Points on a hilly landscape, in no order, each with its height.
A ball rolls from a point to the lowest of its 2 nearest points, and stops where none of them is lower. Distance is the straight distance between rows; heights are no part of it.
J_150 height 582: [172 111 104 112 117  62 133 130 136 138  81 121 184 104 166 192 140 145
 122 160  99 107 131 139  82 136  46 156 105 143 130  67 153]
J_369 height 574: [185 103 126 108 137  91 127 125 126 146  88 139 160 120 162 188 150 140
 110 155  95 111 135 128  84 128  85 161  88 116 121  72 110]
J_324 height 136: [105 118 137 134 144 173 136 122 146  89 126 116 149 146 106 108 116 131
 112 146 166 143 119 179 108 152 122 142 216 144 158 131 152]
J_384 height 565: [189  88 153 128 130  63 111  90 156 168  97 121 144 114 172 191 175 153
  99 184 100 112 134 157  85 121  95 157 109 126 135  47  95]
J_192 height 131: [148 116 132 128 140  50 154 102 127 177 100 122 119  93 126 133 155 144
 104 120 100 126 146  86 152  97 131 103  95 102 124  94 102]
J_409 height 211: [161 136 146 121 145 103 188 127 150 152 138 108 114  92 105  96 134 122
 135 117 111 145 139  83 152  96 166  66  63 109 130 137 101]
J_30 height 96: [ 71 139  97 143 119 173 112 129 106 106 125 126 135 139 115 107 107 127
 118 105 139 127 114 133 147 144 119 140 190 133 144 154 166]
J_740 height 314: [113 131 156  96 118 209 135 159  86 153 107 165 121 164 159 143 132 120
 144 108 144  96 148 116 114 130 149 169 113  77 171 158  81]
J_528 height 368: [161 130 173 141 124 185  96 138 129 130 150 147 111 154 158 154 148 124
 151 141 140  99 108 148  83 112 170 163 130 113 124 137  70]
J_908 height 184: [ 81 135 165 139 131 122 197 129 141 110 102 119 161 118  98  81 126 141
  98  80 137 137 152  92 153 135 138 110 173 106 180 155 121]
J_350 height 133: [134 136  98  80 123 185 131 183  81 112 119 163 147 146 130 141 104 117
 148  94 108 111 111 124 119 125 108 148 101  99 108 140 140]
J_363 height 214: [ 86 158 156 151 119 106 165 117 127 129  95  97 163 127 148 131 163 137
  90  98 124  96 145  98 131 144 106 178 194  97 186 134 122]
J_76 height 94: [146 132 191 129 145 127 204 129 163 131 119 106 166 117 120  82 145 130
 117 130 150 131 160 113  92 122 171 117 146  91 155 148  78]
J_748 height 301: [ 51 149 123 164  96 157 158 161 117 104 157 125 114 124  91  60 101 104
 146  73 136 126 114  95 173 129 163  81 141 141 147 191 152]
J_441 height 257: [145  99 106 118 130 110 136 138 166  68 128 116 193 107 116 112 110 141
 115 151 132 155 114 182 102 166  54 107 155 183 128  87 192]
J_160 height 480: [146 116 128 174 159  38 127  73 188 112 143 111 108 107 114 108 156 136
 108 164 136 164 163 158 140 123 124  96 164 141  86  87 126]
J_23 height 575: [144 127 155 118 120 176  61 108 118 141 130 144 129 157 169 193 163 143
 120 149 140 100 115 153 113 134  96 198 143 135 144  94 104]
J_387 height 188: [146 169 107 186 110 115 127 146 146 133 200  94  74 135 126 104 125  71
 181 161 144 118 115 120 113 126 187 106  98 130 104 172  97]
J_731 height 148: [154 104  98  83 108 150  74 108 134 114 133 132 154 140 150 159 123 154
 121 171 144 136 110 167 134 166  52 151 125 180 116  68 174]
J_619 height 268: [ 46 137 134  83 104 204 154 171  60 141  68 167 119 139 128 118  89 120
 140  93 138 115 132 112 156 140 140 128 156  82 186 177 142]
J_460 height 369: [ 90 116 154 133 120 180 116  64 117 152 104 154 111 166 124 132 129 150
  90 118 146 133 144 109 154 144 174 148 144 110 173 133  82]
J_587 height 187: [179 136 131 129 149 104 174 137 139 186 154  90  75  90 136 121 154 105
 155 146 104 131 140 104 146  90 179  79  38  94 131 132  96]
J_19 height 190: [170  85 136 113 128 152 101  56 165 107 137 152 141 145 109 136 121 153
  92 169 127 178 131 172 106 137 151 102 101 155  98  84 110]
J_835 height 101: [140  91 128 100 149 197  75 116 100 146 139 203 103 165 173 166 131 121
 127 111 119 119 142 133 105 131 140 172  73 129 124 126  61]
J_498 height 183: [151 104 150 132 127 177 125  94 142 131 163 143 108 150 117 111 117 113
 141 149 140 138 126 130 105 125 221 106  82 127 128 154  59]
J_488 height 549: [142 135 134 131 126  83  81  91 136 156 112 103 121 133 166 173 177 145
 106 164 135 101 124 132 133 132  76 188 154 137 131  78 145]
J_325 height 44: [171 113  88 108 136 163  69 152  98 127 155 183 100 163 170 173 124 104
 143 124 110 116 117 139 103 129 119 170  68 137  68 115 107]
J_194 height 102: [177 109 119 118 143 182 106 144 120 142 197 162  83 148 153 141 104  90
 176 139 120 128 123 133  95 135 196 125  17 131 113 160  55]
J_644 height 246: [118 125 146 158 157  41 177 112 170 119 138 122 116  81  82  85 139 137
 114 104 117 162 154  97 177 100 133  57 136 132 106 130 116]
J_420 height 285: [ 87 117 136 115 128 139 102  34 138 130 110 139 141 138  92 149 120 179
  66 120 131 162 141 111 188 149 132 123 130 151 158  98 116]
J_99 height 125: [146 103 186 111 144 150 173  89 145 138 105 129 158 129 112 108 133 143
  99 131 135 140 157 113 108 124 181 119 120 101 155 129  72]
J_515 height 495: [114 118 119 156 140  18 123 101 133 181 125 118  77  98 117 117 146 152
 113 127 121 136 163  99 183  86 130  92 136 124  90 111 145]
J_906 height 488: [136 112 117 169 159  10 131  96 165 156 126 110  97  94 117 122 153 152
 111 150 133 154 174 136 157 108 118  99 161 123  89  92 142]
J_869 height 419: [ 85 124 184 121 112 218  96 143  94 152  93 166  98 176 166 164 123 125
 147 131 169  97 129 155 119 128 159 190 182  95 188 164  78]
J_77 height 213: [171  93 124 131 135  96 115  58 174 108 129 136 131 117 100 125 124 146
  97 166 123 186 130 161 125 133 135  81 108 155  77  78 129]
J_385 height 216: [126 130 104 127 126  82 149 152 136  96  97  96 200  93 139 139 133 135
 118 124 105 107 120 153  92 149  44 163 161 142 144 107 176]
J_784 height 170: [137 153 130 163 109 147 136 123 142 133 167 108  90 148 131 104 144  93
 156 142 138 113 120 108 122 118 186 120 118 125 118 162  97]
J_853 height 224: [ 75 145 143 133 121 125 144  99 119 128  90 110 164 126 124 135 142 156
  83  97 126 119 143  92 162 160 101 157 187 117 192 125 141]
J_371 height 260: [109 114 100 136 140  36  87 107 160 104 147  80 135  88 146  96 142 158
 128 152 151 143 135 169 167 153  29 136 175 192 111  98 208]
J_359 height 155: [132 116 137 111 140 192 143 145 127 102 113 141 155 154 110 119  98 125
 122 150 163 141 120 167  93 139 137 138 178 126 140 135 133]
J_474 height 275: [ 96 120 147 126 132  85 128  45 157 129 112 126 136 112  86 128 132 173
  69 109 119 167 141  98 186 130 132 108 135 151 133 103 126]
J_720 height 612: [150 151  74 169 113 142  95 157 124  91 188 118 112 155 120 115  98  81
 177 149 134 122  91 153  93 147 154 137 137 152  72 159 147]
J_12 height 319: [114 135  95 139 119 117  82 103 116 119 136 125 120 134 116 126 121 131
 115 122 124 132 112 112 155 128 111 130 143 156  95 128 172]
J_957 height 330: [113 104  97 132 121 127  42  57  95 156 150 173  76 156 138 155 115 132
 117 113 103 133 140  92 159 119 152 145  59 155 107 128  88]
J_964 height 250: [111  90 147  91 137 185 145  90 121 120  98 170 147 138  72 117  76 155
  93 117 140 170 138 123 138 130 168  90 124 129 150 129 101]
J_671 height 244: [146  94 126 126 138  94 151 108 179  72 122 126 193  98  92 117 110 150
  98 140 132 175 129 164 116 147  74  86 147 186 122  86 165]
J_281 height 117: [ 68 118 109 138 129 198 118 104 120 105 119 133 121 154 104 110  88 125
 122 138 170 147 115 161 139 158 138 139 212 146 170 151 153]
J_421 height 71: [161 125 114 121 128 151  85 128  98 146 142 161  92 160 166 157 144 114
 141 124 110 112 121 117 113 116 136 160  75 118  98 120  88]
J_182 height 229: [112 126 120 124 135  94 172 126 143 108  81 109 212 103 122 150 131 149
  99 115 111 102 135 122 104 144  69 158 159 142 180 117 152]
J_137 height 284: [ 63 142 105 141 120 158 146 186 110  87 150 122 134 116  81  60  96 113
 152  72 120 134  88 128 139 132 129  94 157 138 124 185 176]
J_550 height 221: [101 109 168 135 147 144 154  64 174 108 109 118 160 143 100 120 120 165
  78 141 160 156 150 150 134 150 143 133 193 128 182 119 104]
J_674 height 607: [118 148  79 146 113 167  96 148 113  94 161 133 123 154 118 116 102  96
 153 128 133 120  93 141 109 140 136 142 146 138  95 154 157]
J_72 height 332: [138 137  90 158 117  91  66  91 124 140 145 120  85 145 138 138 137 117
 135 154 130 121 121 129 142 117 133 149 138 154  76 121 149]
J_425 height 142: [166 172 155 153 146  78 202 166 156 159 150  76 103  95 153 106 189 100
 154 146 128 115 147 125 108 102 146 114 117  72 138 134  93]
J_503 height 241: [ 86 122 135 122 137  87 170 134 142 110  87 118 205  84  85 134 123 157
  92  86 102 123 130 104 139 136  74 121 165 147 170 132 152]
J_949 height 160: [158  75 161  93 144 223 102 143 118 130 140 198 120 165 145 147  94 117
 141 150 145 131 138 175  73 129 182 146 102 125 123 146  64]
J_4 height 85: [158  98 116  79 139  85 100 136 100 137  96 177 133 110 117 173 117 153
 115 103  87 132 110  90 147 110  92 103  57 146  79  91 141]
J_79 height 403: [ 93  93 181 122 123 226  91 124 107 159 107 187  92 172 152 151 106 124
 146 141 177 116 138 155 108 127 188 169 145 115 175 162  50]
J_174 height 452: [142 139 105 166 138 110 134 117 149  94 155 117 122 125 101  90 122 107
 136 134 131 152 117 136 130 124 152  94 149 153  82 137 142]
J_780 height 462: [163 132 137 171 136 134 118  95 166 102 162 123 115 142 116 112 133 110
 133 159 144 144 120 154  98 133 182 113 144 145  85 134 106]
J_642 height 240: [160 143 130  88 131 199 154 172 116 143 162 138 107 145 142 121  99  97
 173 115 124 120 134 108 116 114 172 123  23 103 137 171  96]
J_108 height 86: [163  92 116 101 138  62 102 107 132 140  96 145 137 102 119 165 124 159
 109 135 103 149 123 118 137 115  86 101  88 152  84  71 153]
J_819 height 355: [119 135  75 126 106  71  55 152  74 167 131 133  67 127 155 150 114 134
 153 124 108 100 118 102 160  96 100 143 102 138  60 136 187]
J_173 height 161: [136  90 123  70 151 230 130 156 107 154 155 199 102 154 150 134  76 102
 157  98 140 140 156 117 119 125 181 124  16 122 139 168  57]
J_985 height 236: [ 59 150 128 126 115 171 117 116 101 132  97 112 144 142 138 139 137 145
  99 106 136 106 126 121 155 169 101 181 210 105 196 139 156]
J_275 height 158: [149 148  98  89 121 126 137 181  90 111 111 135 157 122 131 140 121 121
 147 100  99 116 101 123 104 122  90 143 105 106  94 118 158]
J_970 height 237: [ 81 133  83 159 125  58  65 151 115 115 148  97  97 101 134  90 125 136
 145 105 110 121 103 134 162 119  82 128 169 161  72 153 222]
J_669 height 201: [150 165  75 184 120  76 129 154 141 148 200 100  61 118 114 106 118  77
 188 166 142 132 127 127 131 117 178  82  96 134  76 161 123]
J_915 height 192: [115  79 131  77 140 231 125 147 103 145 141 205  96 163 135 135  48  92
 165 132 161 144 152 141  99 128 196 129  66 126 142 181  57]
J_620 height 603: [191  97 130 145 124  58  92  96 170 157 126 111 112 122 167 173 161 152
 124 210 127 148 133 184  99 136  96 122 130 151  80  45 140]
J_14 height 566: [170 105 193 124 120 144  84 107 147 147 118 138 147 135 172 199 173 166
 107 161 120  94 115 169  89 122  97 187 141 128 163  76  77]
J_268 height 215: [168 126 142 143 116 125  87 116 160 114 145 110 141 142 159 161 165 136
 126 186 146 120 108 188  96 144  87 164 173 158 118  76 139]
J_356 height 225: [105 151  78 172 118  64  91 143 119 120 159 102  84 119 130  95 128 102
 155 120 125 118 113 126 151 114 119 125 157 145  78 151 185]
J_45 height 70: [198 124 132 142 132 143 115 131 130 138 180 134  89 134 149 128 129 101
 164 171 116 127 114 146  85 127 200 112  59 123  85 140  67]
J_848 height 120: [145 154 125 117 118 154 168 154 137 149 159 104  80 111 122 119 115  97
 165 107 105 131 124  79 160  94 171  82  19 119 141 162 125]
J_38 height 251: [146 117 140 103 144 179 175 148 132 107 130 149 156 134  85  85  84 124
 136 122 147 158 128 128 106 119 179  85 119 123 121 155 124]
J_549 height 231: [168  97 130 139 141  70 138  87 185  92 123 117 159 106 108 123 125 144
  99 159 124 180 135 164 113 146  99  76 134 167  94  75 146]
J_28 height 204: [117 174 139  98 107 124 193 178  98 135  94 100 157 126 147 125 157 115
 139  84 112  79 134  87 111 113 107 158 111  63 171 149 122]
J_355 height 599: [111 125  97 138 110 200  73 132 105 112 150 156 109 178 131 152  99  95
 149 134 144 111 108 143 116 141 144 166 139 135 117 157 115]
J_546 height 300: [118  95 142  97 139 153 105  52 116 142  97 158 143 143 107 156 130 168
  71 113 111 156 143 103 152 133 139 133  95 127 153  97  92]
J_411 height 353: [143 140 203 136 109 203  88 156 120 154 152 154 103 160 166 151 138 128
 180 124 149  82 115 149  94  98 191 176 130 101 156 167  46]
J_681 height 154: [159 113 151 118 135 160 134  97 132 138 133 147 129 142 120 114 134 128
 118 134 128 139 133 119 112 121 180 119  92 112 124 125  77]
J_439 height 336: [126 125 191 107 123 217 105 169 101 166 124 167 107 162 180 157 143 122
 165 109 147  84 137 143 100 109 165 187 108  84 168 165  48]
J_675 height 271: [149 112  95 115 119 117  99 112 157  93 147 109 166 123 136 116 123 144
 121 171 145 155 104 184 131 168  57 119 150 194 108  81 199]
J_270 height 205: [ 98 102 115 100 131 208 138 135 101 102 101 173 131 147  82 110  50 117
 134 131 160 156 117 148 131 134 164 103 152 136 140 164 138]
J_461 height 235: [115 118 152 144 135 127 123  44 176 110 132 112 134 146 103 123 137 150
  81 145 150 162 138 144 147 148 144 131 171 147 137 100 115]
J_946 height 130: [140  94 106 104 137 195 102 130 109 142 182 192  87 153 144 136  79  93
 159 106 125 128 138 109 117 135 181 122   5 138 131 167  53]
J_635 height 140: [102 177 150 146 113 132 201 156 137 126 147  89 118 120 123  68 144 103
 145  90 131 126 141  87 155 112 150  94 115 101 159 169 134]
J_941 height 256: [108 108 137 120 141 125 170 110 164  97 111 105 205 116 121 134 126 154
  89 156 152 128 135 172 102 162  72 157 202 164 205 109 145]
J_297 height 164: [ 94 149 146 128 118 122 181 149 122 121 121 116 148 119 104  87 132 128
 121  79 120 128 129  84 156 121 126 103 138 111 150 153 136]
J_788 height 118: [182 176 156 152 140 138 162 185 143 108 171 102 125 130 141 104 145  95
 172 160 140 123 115 168  74 123 178 119 123 112  96 164 109]
J_806 height 182: [110 182 130 123 108  86 196 180 105 149 123  86 122 104 142 108 165 103
 147  84 100  97 134  84 146  98 108 121 112  75 153 141 143]
J_184 height 199: [177 133 163 157 131  86 133 137 175 116 125 102 160 117 156 156 172 133
 128 170 125 116 122 177  72 131 100 154 176 126 125  85 119]
J_890 height 262: [119 121 116 170 151  81 108  88 182  66 160  98 139 113 113  91 145 132
 116 147 156 168 141 179 153 155  79 118 193 185 113 108 172]
J_955 height 472: [165 125 138 182 151  82 127  91 184 104 154 112 116 116 122 111 157 123
 120 178 143 163 141 174 108 132 144  98 165 147  78 100 118]
J_302 height 111: [139  95 129  76 140 134  94 106 102 134  87 178 157 119 110 176 109 167
  90 101  90 137 128  86 146 125  89 120  72 140 119  91 124]
J_239 height 595: [181  86 103 125 120  28 107 114 157 164 103 112 136 107 158 176 140 161
 122 189 127 141 149 166 111 137  70 117 115 154  95  42 176]
J_283 height 387: [108 103 181 113 135 204 128 105 119 149 104 159 118 167 128 132 113 132
 123 140 165 125 140 140 116 133 191 146 154 104 172 154  72]
J_712 height 318: [ 21 150 152 164  94 146 154 142 109 114 128 135 123 115  99  74 118 142
 114  57 128 130 123  87 199 147 149  89 171 134 167 173 157]
J_331 height 245: [130 136  99 156 134  62  71 113 155 119 151  83 101 119 157 117 157 132
 137 170 155 131 125 172 143 140  69 148 181 172  88 103 198]
J_514 height 588: [162 116 110 135 134  43 124 117 154 140 102 111 155  97 151 164 147 143
 118 166 123 126 136 148 111 131  62 138 138 145 114  66 160]
J_49 height 178: [ 92  98 141  86 144 200 141 129  95 115  72 167 136 146 115 136  72 123
 117 149 165 150 131 156 126 137 135 136 184 113 174 142 132]
J_20 height 219: [129 158 110 104 102 204 147 184 117 129 168 129  98 150 128 120  81  83
 182 111 131 116 124 102 133 119 171 116  46 114 144 191 120]
J_682 height 270: [108  90 135  78 145 171 147 118 114 103  77 165 166 124  77 134  73 159
  92 113 135 161 126 127 134 133 117  98 149 138 160 125 137]
J_483 height 343: [ 71 142 143 153 108 127 129  83 126 129 120 128 119 135 103 108 128 147
  87  88 130 135 133  82 190 138 152 112 160 138 151 140 129]
J_511 height 227: [ 74 119 114 112 110 194 124 122  93 124 109 168 123 150  92 124  77 131
 120  96 136 138 117  98 164 133 155 105 141 137 149 161 130]
J_246 height 443: [134 144 104 143 138  98 140 162 135  88 152 124 128 102  91  81 118 113
 146 101 118 149 103 121 141 115 130  75 131 152  76 145 159]
J_442 height 412: [143 161 104 138 128 129 141 185 116  85 139 100 147 137 142  99 142 100
 150 115 120 114 102 164  83 134 108 153 159 107 101 140 161]
J_558 height 528: [ 61 140 134  95 111 133 103 139  74 139  86 146 157 112 118 164 134 166
  96  79  88 110 120  71 177 142  83 138 141 125 160 131 168]
J_889 height 520: [ 62 133 155  99 113  82 112 157  92 144  95 137 145  92  97 155 144 161
  97  75  81 109 107  58 180 123  94 108 121 146 124 136 173]
J_554 height 274: [ 95 130 109 128 136  60 105 115 146 116 118  81 166  87 141 123 145 157
 108 132 127 124 126 143 158 152  33 150 173 176 142 102 195]
J_342 height 212: [128 164  77 187 127  65 122 156 132 119 185  96  78 114 125  86 133  85
 175 137 130 133 125 130 135 112 150  97 140 135  69 155 153]
J_326 height 121: [165 152 162 145 153  89 200 141 160 128 133  92 139 102 131  90 168 107
 132 135 132 129 148 115 102 114 150 105 130  98 126 132  95]
J_840 height 186: [158 139 169 146 136  89 165 126 155 124 109 102 161 116 148 147 175 128
 116 145 128 103 137 134  77 123 113 162 168 105 149 111  96]
J_918 height 198: [104 138  96 125  85 202 128 167 106 128 175 148  94 160 117 120  55  77
 182 118 159 114 126 107 124 141 180 116  62 125 158 201  96]
J_197 height 610: [186  91 149 139 121  71 116  86 194 131 128 108 148 112 152 165 164 153
 100 208 128 149 132 193  90 149  94 115 135 161 117  43 123]
J_856 height 149: [162 111 128 136 145  35 174 111 147 178  88 112 145  83 139 157 162 139
 107 147  95 109 156 106 108 106 121 122 102  92 133  85  87]
J_846 height 146: [144 150 132 115 125 131 143 130  97 164 123 126 105 129 145 130 155 116
 132 109 106 112 132  79 138 103 146 135  81  95 133 129  95]
J_987 height 267: [167 146 156  81 140 171 193 179 121 134 126 123 145 133 131 107 117 109
 156 118 126 126 137 106 104 110 156 113  57  91 144 154 109]
J_820 height 105: [ 92 133  99  92 119 202 134 179  77 109 100 153 142 142 118 123  87 122
 147  94 121 115 104 136 127 133 113 143 149 101 135 155 159]
J_962 height 367: [127 157  68 132 103 105  66 154  74 147 143 129  76 149 165 152 130  99
 165 125 106  91 115 112 132 106 108 168 106 121  67 138 159]
J_944 height 249: [133 119 129 154 140 115 109  66 182  92 148 102 139 138 112 115 148 143
  96 164 156 161 131 175 139 156 107 130 177 179 124  94 145]
J_127 height 152: [111 168 139 179  98 170 134 152 141 122 174 102  98 157 130  99 134  85
 174 135 163 100 117 128 104 131 193 140 145 121 142 187  95]
J_151 height 232: [130 141 148 140 140  84 193 142 162 126 148 110 117  83  88  77 133 122
 134 103 117 156 137  84 170  97 156  45  95 131 117 142 117]
J_978 height 124: [155 118  88 107 123 105  68 124 123 125 117 117 140 126 161 155 130 147
 130 153 123 125 107 146 129 139  51 153 124 160  88  80 200]
J_975 height 542: [113 147 120 120 118 123  87  98 106 144 109 115 134 141 156 165 162 142
 100 128 119 105 128 107 152 139  80 183 155 124 142 109 149]
J_870 height 557: [164 114 166 133 120  83 107  89 163 150 112 108 153 122 169 190 180 157
  98 181 124 101 130 160 100 139  80 181 143 138 156  61 106]
J_339 height 344: [138 131  75 151 124  56  66 126 105 171 136 127  63 131 139 140 126 130
 146 148 127 121 128 119 150 102 122 130 122 144  60 122 176]
J_443 height 200: [101 140  96  98 118 116 128 165 101 113  86 112 196 107 133 152 122 142
 127  97  96  97 102 138  95 140  38 171 143 119 149 118 178]
J_289 height 141: [177 136  92 142 152  47 164 181 126 188 147 107  84  89 125 125 146 124
 165 148 121 133 146 137 135  94 142  69  93  88  80 108 138]
J_394 height 74: [178 122  84 102 132 116  76 156  90 147 118 161 106 141 179 177 129 120
 149 128  99 119 122 129 116 121  87 160  70 125  64  99 149]
J_881 height 254: [100 118 144 121 139  52 150  94 159 115  87 119 181  84  95 151 132 174
  82 108 103 133 143 103 157 133  74 116 150 164 153 102 144]
J_658 height 266: [ 79 133 105 141 137 127 114 168 115  86 131 111 154 104  98  82 111 128
 129  75 109 134  90 141 137 137  88 120 172 149 113 148 191]
J_11 height 289: [135 101 120  91 137 143 134 141 128  90 100 160 180 112  78 138  85 154
 106 110 119 153 100 131 128 131  99  96 128 153 117 111 163]
J_402 height 512: [ 93 136 139 123 115  72 127 140 104 148 110 124 118 100 105 127 146 143
 117  82  93 116 116  66 180  98 111  91 115 132 107 128 158]
J_701 height 119: [180 162 110 169 152  62 154 186 137 184 168  94  70 106 146 128 174 102
 175 171 129 117 144 163 104 104 162  97 114  80  88 119 111]
J_372 height 202: [112 148 176 144 133 111 177 128 147 126  93 100 186 130 146 140 164 136
 101 122 139  93 144 129  94 137 113 188 195  99 193 129 101]
J_967 height 303: [141 112 105 107 133 133 105 110 125  99 118 152 149 127  96 139 102 144
 112 119 113 149 104 121 146 126 107 107 120 163  93 104 162]
J_193 height 220: [ 96 166 157 130 106 119 182 143 104 145  89 109 156 132 145 120 161 129
 114  85 115  90 144  78 134 128 113 161 145  72 181 145 119]
J_157 height 503: [ 76 127 140 142 118  20 107 128 112 175 120 124  73  92 113 130 147 163
 107 107 110 119 142  73 201  86 121  91 136 138  98 132 171]
J_282 height 423: [154 162 117 120 137 141 180 200 118  84 137 108 156 128 122  85 121 100
 158 118 121 132 112 152  85 127 130 118 137 106 105 153 150]
J_760 height 181: [134 143 115 100 122 130 152 168 102 114  91 125 185 124 133 144 134 126
 123 107 107  95 124 122  93 129  80 166 134  99 141 122 145]
J_187 height 261: [ 99 118 147 144 148  30 147  89 165 116 113 112 145  88  93 117 142 158
  89 107 112 154 148  97 178 115  98  90 153 146 120 110 141]
J_87 height 163: [133 167 122 144 131  62 180 164 124 177 137  85  87 101 144 108 173 106
 152 122 116 115 147  94 150  88 128 110 113  80 126 133 126]
J_834 height 228: [133 100 145 115 142 179 155  92 147 105 125 156 140 148  78  92  84 134
 111 136 154 171 140 137 117 129 196  83 134 140 129 144 102]
J_910 height 166: [164  97 112 107 122 159  88  82 154 104 133 149 148 156 129 157 120 148
 108 175 139 156 118 170 120 154  99 132 121 171 111  70 148]
J_457 height 132: [149 179 154 159 130 163 168 181 153 103 179  88 121 148 132  82 141  84
 182 143 158 119 124 160  82 125 187 116 138 117 126 193 107]
J_677 height 206: [157 102 143 130 136 186 129  99 149 106 152 152 131 155  94 107  89 119
 137 167 152 156 127 159  90 132 216  94 111 137 107 147  84]
J_267 height 272: [172 132 148  84 149 180 199 185 125 109 134 137 165 131 106  92  87 117
 148 133 140 147 133 132  85 119 164  99  90 104 121 151 122]
J_668 height 535: [ 84 147 114  97 110 144  85 117  75 143  91 138 149 127 149 178 135 160
  98  97 101 101 136  87 166 148  64 179 145 119 168 116 162]
J_917 height 147: [137 143 117 149 100 163 145 127 150 141 187 104  76 126 123 108  92  84
 169 130 131 133 128  78 144 116 202  90  25 136 146 178  96]
J_183 height 391: [122 160 103 140 122  63 107 144 102 150 117  95 107 124 155 137 170 120
 133 126 113  94 127 120 132 109  83 167 158 103 108 118 169]
J_863 height 162: [139 130 141  98 133 126 156 116 107 138 104 143 142 118 113 124 128 138
 109 100 102 128 128  73 142 108 136 112  89 107 134 122 105]
J_512 height 122: [169 141 111 138 135  99 132 133 117 157 140 117  96 129 140 131 152 113
 142 139 113 125 123 112 128 101 147 119  95 106  92 113 115]
J_716 height 269: [ 77 124 118 132 141  97 137 114 156 100 119  85 197  98 121 119 137 158
  95 130 139 123 134 154 149 173  41 160 194 168 194 107 170]
J_580 height 83: [108 155 153 122  91 198 170 150 135 157 146 113  84 127 131 108 103 101
 162  94 126 126 144  75 168 112 179  88  12 112 191 180 129]
J_703 height 291: [ 97 140 146  85 117 198 177 171  87 142  91 148 135 150 126 115 107 121
 141  95 145 112 143 107 132 124 150 134 124  76 178 171 115]
J_9 height 248: [ 54 132 121 101  96 210 132 160  67 139  92 187 107 142 116 130  77 122
 141  85 132 125 128  95 175 139 154 110 122 116 172 176 129]
J_124 height 75: [ 45 142 103 121 120 188 122 163  83 109 104 126 137 131 114 101  96 124
 130  88 122 118 100 145 141 150 108 147 193 109 165 166 180]
J_789 height 592: [ 84 129 106 134 105 215  72 126  89 126 126 151 102 178 140 157 115 118
 135 134 155 105 117 144 131 149 138 183 168 124 156 157 121]
J_811 height 356: [ 80 141 149 154 104 168 132  83 120 135 124 134 105 162 118 106 129 131
 108 107 145 128 139  90 164 142 183 130 151 121 163 148 100]
J_521 height 584: [100 135 131 126 110 205  65 127  99 134 126 142 113 174 164 181 150 127
 132 135 149  88 110 154 124 145 107 206 177 119 151 129 122]
J_879 height 113: [ 92 173 152 137  84 169 185 157 130 138 143 107  98 124 128  93 121 108
 155  83 132 118 137  72 173 111 167  92  64 112 176 176 141]
J_884 height 315: [119 103 117 118 127 157  76  57 109 134 121 168 106 154 118 151 114 149
  98 115 115 152 135  98 163 130 143 135  93 149 123 116 101]
J_462 height 230: [154 136 117 164 119 113  55 103 149 116 160 101 106 145 159 151 158 123
 143 185 152 122 108 181 121 137 105 159 171 173  89  91 165]
J_298 height 331: [ 26 135 163 156 114 104 125 110 122 109 129 119 136 107  97 103 131 162
  82  69 114 141 126  82 215 151 118 105 185 151 160 147 169]
J_390 height 252: [ 94 128 112 106 127 173 107 121 106 122 105 126 161 142 136 152 125 145
 110 133 140 112 116 152 130 163  70 181 183 127 174 116 164]
J_360 height 103: [161 131  75 110 121  85  75 161  96 132 111 124 116 125 168 162 127 133
 150 143 111 114 104 146 120 127  62 154 116 131  60  92 199]
J_414 height 433: [139 160 101 142 139 123 167 192 126  81 165 107 133 112 107  70 111  93
 168  97 120 138 106 140 112 127 138  89 126 132  89 165 162]
J_718 height 253: [ 89 124 101 160 143  82  96 136 136  84 148 100 133  95 109  82 125 136
 128 104 121 146 106 150 159 137  75 116 176 170  98 141 203]
J_645 height 168: [170 127 169 148 145  54 167 111 159 160 103 100 141  96 154 148 182 128
 114 156 114 101 148 125  86 110 133 144 141  89 137  93  73]
J_768 height 243: [138 117 134 127 133 121 145  99 156 108 106 112 184 122 121 142 136 148
  91 145 135 133 134 146 106 148  90 150 163 149 158  92 139]
J_404 height 378: [129 170  99 135 106  93  97 156  82 162 138 109  79 148 169 146 170  98
 160 123 112  84 123 115 130  98 119 172 120  92  94 129 144]
J_807 height 108: [155 105 125 124 140  68 129  94 142 141 103 128 140 103 110 138 133 149
  96 127 106 142 134 108 140 114 114  99 110 131 103  86 127]
J_508 height 173: [105 140 119 161  81 178 127 121 126 136 175 128  87 160 121 104  84  84
 164 132 160 118 131  89 131 141 205 107  76 130 166 186  83]
J_362 height 97: [182 125 124 155 137 105 105 104 134 158 159 127  83 123 146 135 155 108
 150 165 121 130 121 134 110 111 186 112  89 114  87 118  79]
J_940 height 165: [191 132  98 120 154  83 171 175 125 189 152 109  76  92 126 131 131 118
 167 145 102 138 132 120 141  90 157  63  34  95  96 114 125]
J_368 height 185: [144 103 124  92 137 220 128 156 106 126 136 184 119 160 128 134  76 107
 152 137 155 135 134 144  99 127 183 135  97 124 125 165  82]
J_572 height 273: [128 125 121 196 168  85 132 120 172  56 165 104 130 116 119  71 157 109
 125 127 144 162 147 171 134 144 102 122 201 153 108 134 143]
J_721 height 98: [193 160 137 147 147  95 162 176 140 138 155 106 105 113 154 121 164  97
 162 169 123 124 119 161  81 113 158 106 117  98  80 124 104]
J_672 height 402: [134 160 107 147 128  84 128 164 123 107 124  90 146 121 154 123 166 108
 143 123 114 102 114 152  92 129  76 167 176 105 114 117 165]
J_719 height 203: [ 89 111 170 124 144 156 186  97 145 118  90 133 159 133  91  93 107 150
  91 109 164 157 153 115 138 142 168 110 186 110 181 149 105]
J_950 height 134: [160  65 175  87 154 219  80 136 114 143 144 216 115 154 172 167 120 139
 129 127 136 124 141 181  76 122 161 164  93 127 132 123  44]
J_679 height 139: [158 103 135  83 145 152 143 121 105 134  95 173 157 126 117 146 118 143
 105 102 102 133 133  97 119 118 127 128  70 114 130 113  93]

Where does a ball stop that starts at each point below?
J_411 -> J_124
J_503 -> J_124
J_572 -> J_580
J_193 -> J_76
J_554 -> J_4
J_642 -> J_580
J_768 -> J_124
J_390 -> J_4
J_270 -> J_124
J_549 -> J_325

Call two points neighbours if one is among the 2 nearest of the other. Go from one point of each pair to the other, from neighbour to neighbour, staying as low as possible. Name the highest point that can't be avoided.
J_124 / J_834 -> J_554
J_124 / J_721 -> J_187
J_580 / J_45 -> J_267
J_76 / J_45 -> J_193
J_4 / J_325 -> J_915
J_45 / J_4 -> J_863
